Points, in no order, along strands that fork and pass close to each other.
In the rows, 128 means zero.
Two points are linked if the straight distance between their rows is under 93.6.
j_645: [ 77  88 132 150  84 105  67 102 107 161 127 152 128 121 152 178  97 173
 155  95]
j_109: [122  91 107 182 104 118 123  95 126 130 132 134 149 134 166 105  73 143
 100 108]
j_523: [149  80  84 192  91 104 133  97 106 153 149 161 117 129 158  95  67 134
 121 102]
j_828: [113 154 203 139 153 133 160 138 135  83  60 117 123 200 142 124 186 146
 155 150]
j_656: [139 111 124 125  95 134  76 149  97 152 145 147 111 123 135 129 107 143
 123 112]
j_439: [117 167 195 153 136 134 133 181 131  90  42 124 121 193 116 147 184 157
 137 151]
j_229: [142 131  86 141  90 137 157  78 152 128 157 145 112 107 154 105  66  93
  97 136]
j_200: [122 114 117 118 173 138 151 146 192  78 114 106 119 157 150 130 150  87
 112 132]
j_413: [122 106 153  96 114 116  84 154  69 146 155 129 102 117 143 153 133 140
 133 110]
j_536: [161 159 107  87 131 166 165  80 167 150 147 142 102 112  92  67 112 100
 107 152]
j_881: [112 128 154 105 150 134 162  97 129 120 134  77 125 110 184 122 170  92
 124 139]
j_982: [128 135 158 153 152 126 111 213 162 113  56 104 162 165  83 176 196 130
 133 121]
j_271: [132 144 189 106 152 149 125 167  89 119 110 107  91 176 122 122 150 152
 138 140]
j_408: [ 68  84 151 120 106 118  51 141 147 123 114 145 167 146 126 147 120 128
 153 132]
j_401: [143 152 140 131 176 136 179 155 166  95  59 119  88 148 146  94 162 132
 111 164]
j_388: [106 120 151 136 145 111  85 145 179 106 117 110 189 150 120 160 154 131
 166 154]
j_244: [158 125 117 116  72 149  92 155 106 161 150 167 117  86  99  99 111 154
 133 121]
j_969: [114 121  85 150 108 132 146  63 184 141 133 130 122 105 177 125  83 108
 108 132]
j_259: [165 149  69 128 122 141 126 153 172 104 147 185 141  92  98 101 132 150
 139 149]
j_163: [116  86 140 119 161 128 111 127 176  97 135 110 144 161 154 108 147 117
 123 111]
j_194: [121 124  95 113 130  77 179  58  60 151 173 115 120 100 145 147  81 106
 107 107]
j_939: [126 101 133 137 141 137  88 134 166  92 142 160 142 158 134 141 140 140
 141  99]
j_513: [ 86 128 144 137 157 115  94 205 174 104  45 115 157 144  76 160 170 134
 114 138]
j_347: [ 93 124 125 158 121 113  64 153 187 125  94 136 199 130  96 185 152 148
 152 125]
j_449: [117 155 173 112 164 135 153 116 111 101 143  86 159 138 146 137 168 118
 146 133]
j_977: [168 157 105 115 145 162 165 156 175 102 115 128 102 102 142  89 144 112
 108 152]
j_994: [117 103  91 151 107 110 162  67 125 178 152  87 127 136 172 113  85  86
  83 125]
j_7: [ 97 105 167 130 118 134  85 120 105 112 137 127 160 102 154 132 122 146
 116 114]
j_987: [153 118  79 113  91 106 161  82  90 178 192 151  96 124 123  87  67 107
 167 120]
j_263: [156 151 119  93 109 145 198  97  71 159 148 104  82  97 134  88 104  81
  83 137]
j_407: [181 179 147 125 121 177 144 203 134 105  83 166 111 143  73 120 174 145
 138 155]
j_960: [128 121 134 150 143 146  75 184 166 108 119 139 142 128 123 162 177 147
 135 102]
j_680: [100 149 177  88 150 112 160 104  70  83 145 111 137 124 157 142 142 103
 137 122]
j_280: [140 148 128 130 178 121 184 197 161  65  56 124 116 144 121 120 176 142
 120 161]
j_405: [108 124 155 141 166 139 162 152 186  62  78 113 134 189 131 136 179  91
 128 144]
j_662: [167 108  84 113  91 111 157 118  59 181 182 141 106 108 125  76  88 115
 127 118]
j_921: [130  93  67 167  86 110 190  73  82 184 160 107 135 123 166 106  82 102
 102 106]
j_569: [ 99 124  84 154 112 125  67 163 194 139  88 148 163 107 118 197 125 184
 140 128]
j_26: [156 130 129 123 121 140 166 115  79 147 152 120 123  89 128  65  99 107
  81 136]
j_36: [ 91  96 130 158 104 112  53 134 152 134 133 141 133 134 152 154  96 163
 160 125]
j_178: [132 120 158  87 143  96 155 152  35 131 133 114 100 136 128 117 116 125
 100 107]
j_657: [149 119  93 108  97  88 128 125  31 163 169 144 124  96 126 126  75 135
 135 113]
j_694: [114 168 167 121 124 166  77 142  95 142 128 132 147 146 100 185 198 138
 135 110]
j_843: [ 91 128 143 102 133 122 169  46 109 150 145  85 110 107 156 161 122  61
 104 114]
j_184: [126 141 136 132 114 165  60 154 134 151 115 149 142 124 109 175 161 149
 112 113]
j_171: [138 104 117 146 151 116 119 142 133 130 125  99 132 120 137  86 111 141
  97 130]
j_963: [108  90 128 139 113  71 135  89  71 144 161 119 148 109 169 127  83 131
 147 115]
j_986: [145 155 100 108 104 168 164  64 174 166 149 109  95  87 142 141 103  82
 113 143]
j_555: [134 115 101 111 111  59 162  94  55 136 174 133 116 106 137 146  72 136
 140 109]
j_593: [ 84  92 185  96 146 124 118 111 139  99 107 111 167 164 117  95 134  91
 119 154]
j_456: [ 72 130 141 116  87 160  49 125 129 163  98 142 139 133 129 195 158 131
 126 105]
j_331: [128 109 137 117 172 138 121 183 165  99 101 131  98 179 119 105 143 140
  95 114]
j_461: [180 141 122 102 119 158 116 155 120 142 148 150 123  99 112  86 136 148
 132 138]
j_764: [139 133 106 167 143 122 115  92 177 118 146 152 135 129 131 138 117 179
 182 117]
j_174: [147  95  82 187  81  89 187  69  67 163 163 152 120 123 147 103  78 116
 130 101]
j_590: [100 115 121  95 129  76 177  48  86 139 157  96 121  94 174 161  99  84
 132 111]
j_570: [153 177 138  90 135 162 177 107  95 128 160 122 115 114 107 102 150 101
 135 152]
j_383: [ 75 120 151 130  93 125  58 104 106 159 121 152 149 134 134 194 144 158
 176  97]
j_743: [ 91 106 171 114 142 104 118 109  78 102 155 136 149 108 158 138 133 120
 122 103]
j_926: [119 133 157 115 140 143  96 150  74 135 175 125 143 148 106 177 181 152
 158 110]
j_681: [138 146  91 124 129 141 144 117 146 101 147 150 122 129 126 108  86 111
  99 147]
j_285: [141 140 131 125 159 123 160 120 119 143 132  85 123 117 140  79 115 122
  90 135]
j_820: [150 132  98 143 128 117 102 102 153 141 145 151 126  97 140 110 105 166
 155 129]
j_610: [147 127 111 126 141 140 105 199 169 103 107 148 140  96 116 149 163 153
 116 128]
j_718: [105 101 114 145  72  94  84 109  72 178 139 157  95 115 141 163  76 173
 162  96]
j_721: [145 173 115 105 135 173 180  79 190 156 124 120  96 105 103 126 121  86
  81 154]
j_980: [170 138  86 123 114 158 100 172 176 133 130 193 138 109  60 136 135 164
 144 131]
j_601: [141  91  91 152 109 109  60 159 166 163 110 154 116 111 136 124  96 177
 113 106]
j_892: [165 125  70 127  85 120 170  76 126 153 170 164 112  96 107  67  87 120
 163 128]
j_214: [136 128  98 121  66 116 102 112  72 176 153 174  92  95 100 130  74 175
 171 104]
j_360: [151 108  97 168  81 125 103 118 104 173 132 181 104 115 104 111  69 183
 165  96]
j_423: [141 149 140  80 138 135 162 129  51 135 169 124  98 122 114 104 133 122
 128 129]
j_690: [189 178 107 166 145 140 180 214 148  82  76 135 128 153  34 158 196 125
 146 143]
j_684: [ 89 116 183  88 147  88 113 153  40 126 127  88 119 152 130 146 130 122
 118 112]
j_305: [ 99 125 134 136 137 126 112  95 145 100 144 119 171 101 153 124 117 134
 122 139]
j_488: [ 94 135 160 102 146 132 164  62 152 159 117  75  93 130 146 149 134  69
  76 141]
j_541: [169 162 124 134 160 146 155 157 167  95 129 102 123 163 104 140 173 101
 138 155]
j_33: [ 95 104 143 140 121  84 107  88 115 131 161 131 142 120 175 138 100 156
 194 111]
j_108: [101  93 126 133 123 104 133  84 118 137 137  80 148 138 165  96  81  78
  83 132]
j_152: [139  97 139 133 153 127 104 188 135 129  99 115 117 144 131 102 124 154
  85 130]
j_682: [111 101 104 146 103 117  39 154 176 156  97 143 141 119 140 168 111 170
 137 108]
j_946: [ 96 136 185 112 122 129 100 164  71 134 135 121 105 159 132 139 134 139
 124 124]
j_649: [ 99 173 130 107 145 147 167  84 147 127 129  83 113 133 146 147 104  70
 101 162]
j_254: [159 195 161 136 118 187 107 187 120 131  73 142 115 148  83 146 199 144
 134 134]
j_724: [125 111 118 150 133 117 146  80 166 118 150 113 151  86 185 112 108 118
 131 136]
j_964: [169 120  72 150 133 137 120 125 165 122 133 172 128  85 123  87 108 159
 126 128]
j_773: [151 161 179 128 132 159 121 177 100 129 110 123 110 173  96 136 191 153
 145 133]
j_695: [164 152  95  97 116 135 156  76 139 155 179 137 125 102  92  77  98 116
 139 150]
j_896: [150 130  67 148 122 143  89 170 188 140 122 183 131 129  79 187 149 163
 159 124]
j_893: [112 123 139 134 171 109 140 200 162  68  62 108 151 132 113 137 161 127
 111 146]
j_157: [178 169  99 133 127 155 166 209 153  87 107 157 140 119  49 125 174 129
 137 163]
j_161: [115 145 176 119 169 141 170 129 134  89  85 112  99 173 163 102 165 129
 130 139]
j_328: [176 161 133 160 152 144 158 183 148  81 101 119 133 175  86 144 205 113
 151 131]
j_84: [147 172 148 124 181 151 165 126 140 124 144  76 134 160 116 130 168 109
 137 149]
j_143: [131 137 101 107 112 108 198  73  66 171 158 112 105  94 146 120  97  70
  85 117]
j_94: [ 97 106 126 163 130 100 110  82 169 108 146 129 148 129 165 125  99 162
 193 121]
j_927: [118 127 173 137 151 126  97 174 153 119 100  96 172 161 104 150 185 119
 154 146]
j_180: [ 82  96 164 118 141 112 130  84 129 113 112  94 155 138 149  96 109  79
  96 136]
j_794: [ 83  65 166 113 128 113  78 121 140 100 109 135 190 143 114 116 123 116
 136 135]
j_27: [171 148 120 119 156 154 125 178 153 116 126 127 127 106 126 103 150 147
 122 143]
j_580: [125 160 128 116 151 157 159  91 136 105 154 119 105 145 127 119  87  98
  93 145]

Follow the links from the first point to the second, and from the first to the third. Name the last point that the two ways share.
j_695, j_820, j_328 => j_555
j_982, j_405, j_946 => j_960
j_200, j_601, j_108 => j_36
j_820, j_449, j_263 => j_194
j_987, j_331, j_84 => j_194
j_405, j_994, j_513 => j_36

A fork is a point with three links. Follow the links from the first point to the second and name the forks in between, in order.
j_439, j_360 => j_682, j_36, j_645
j_157, j_794 => j_946, j_27, j_960, j_184, j_645, j_36
j_456, j_413 => j_184, j_960, j_27
j_461, j_969 => j_946, j_449
j_184, j_449 => j_960, j_27, j_946
j_331, j_987 => j_194, j_555
j_254, j_926 => j_946, j_27, j_960, j_184
j_513, j_27 => j_682, j_36, j_645, j_184, j_960

A fork is a point with three links, a tip a point with one. Leave the first point through the second and follow the links. Name the first fork or tip that comes.
j_680, j_743 => j_194
j_927, j_982 => j_439
j_408, j_794 => j_109
j_986, j_721 => j_555
j_963, j_33 => j_896
j_488, j_649 => j_449
j_174, j_921 => j_36
j_401, j_280 => j_682
j_555, j_657 => j_986
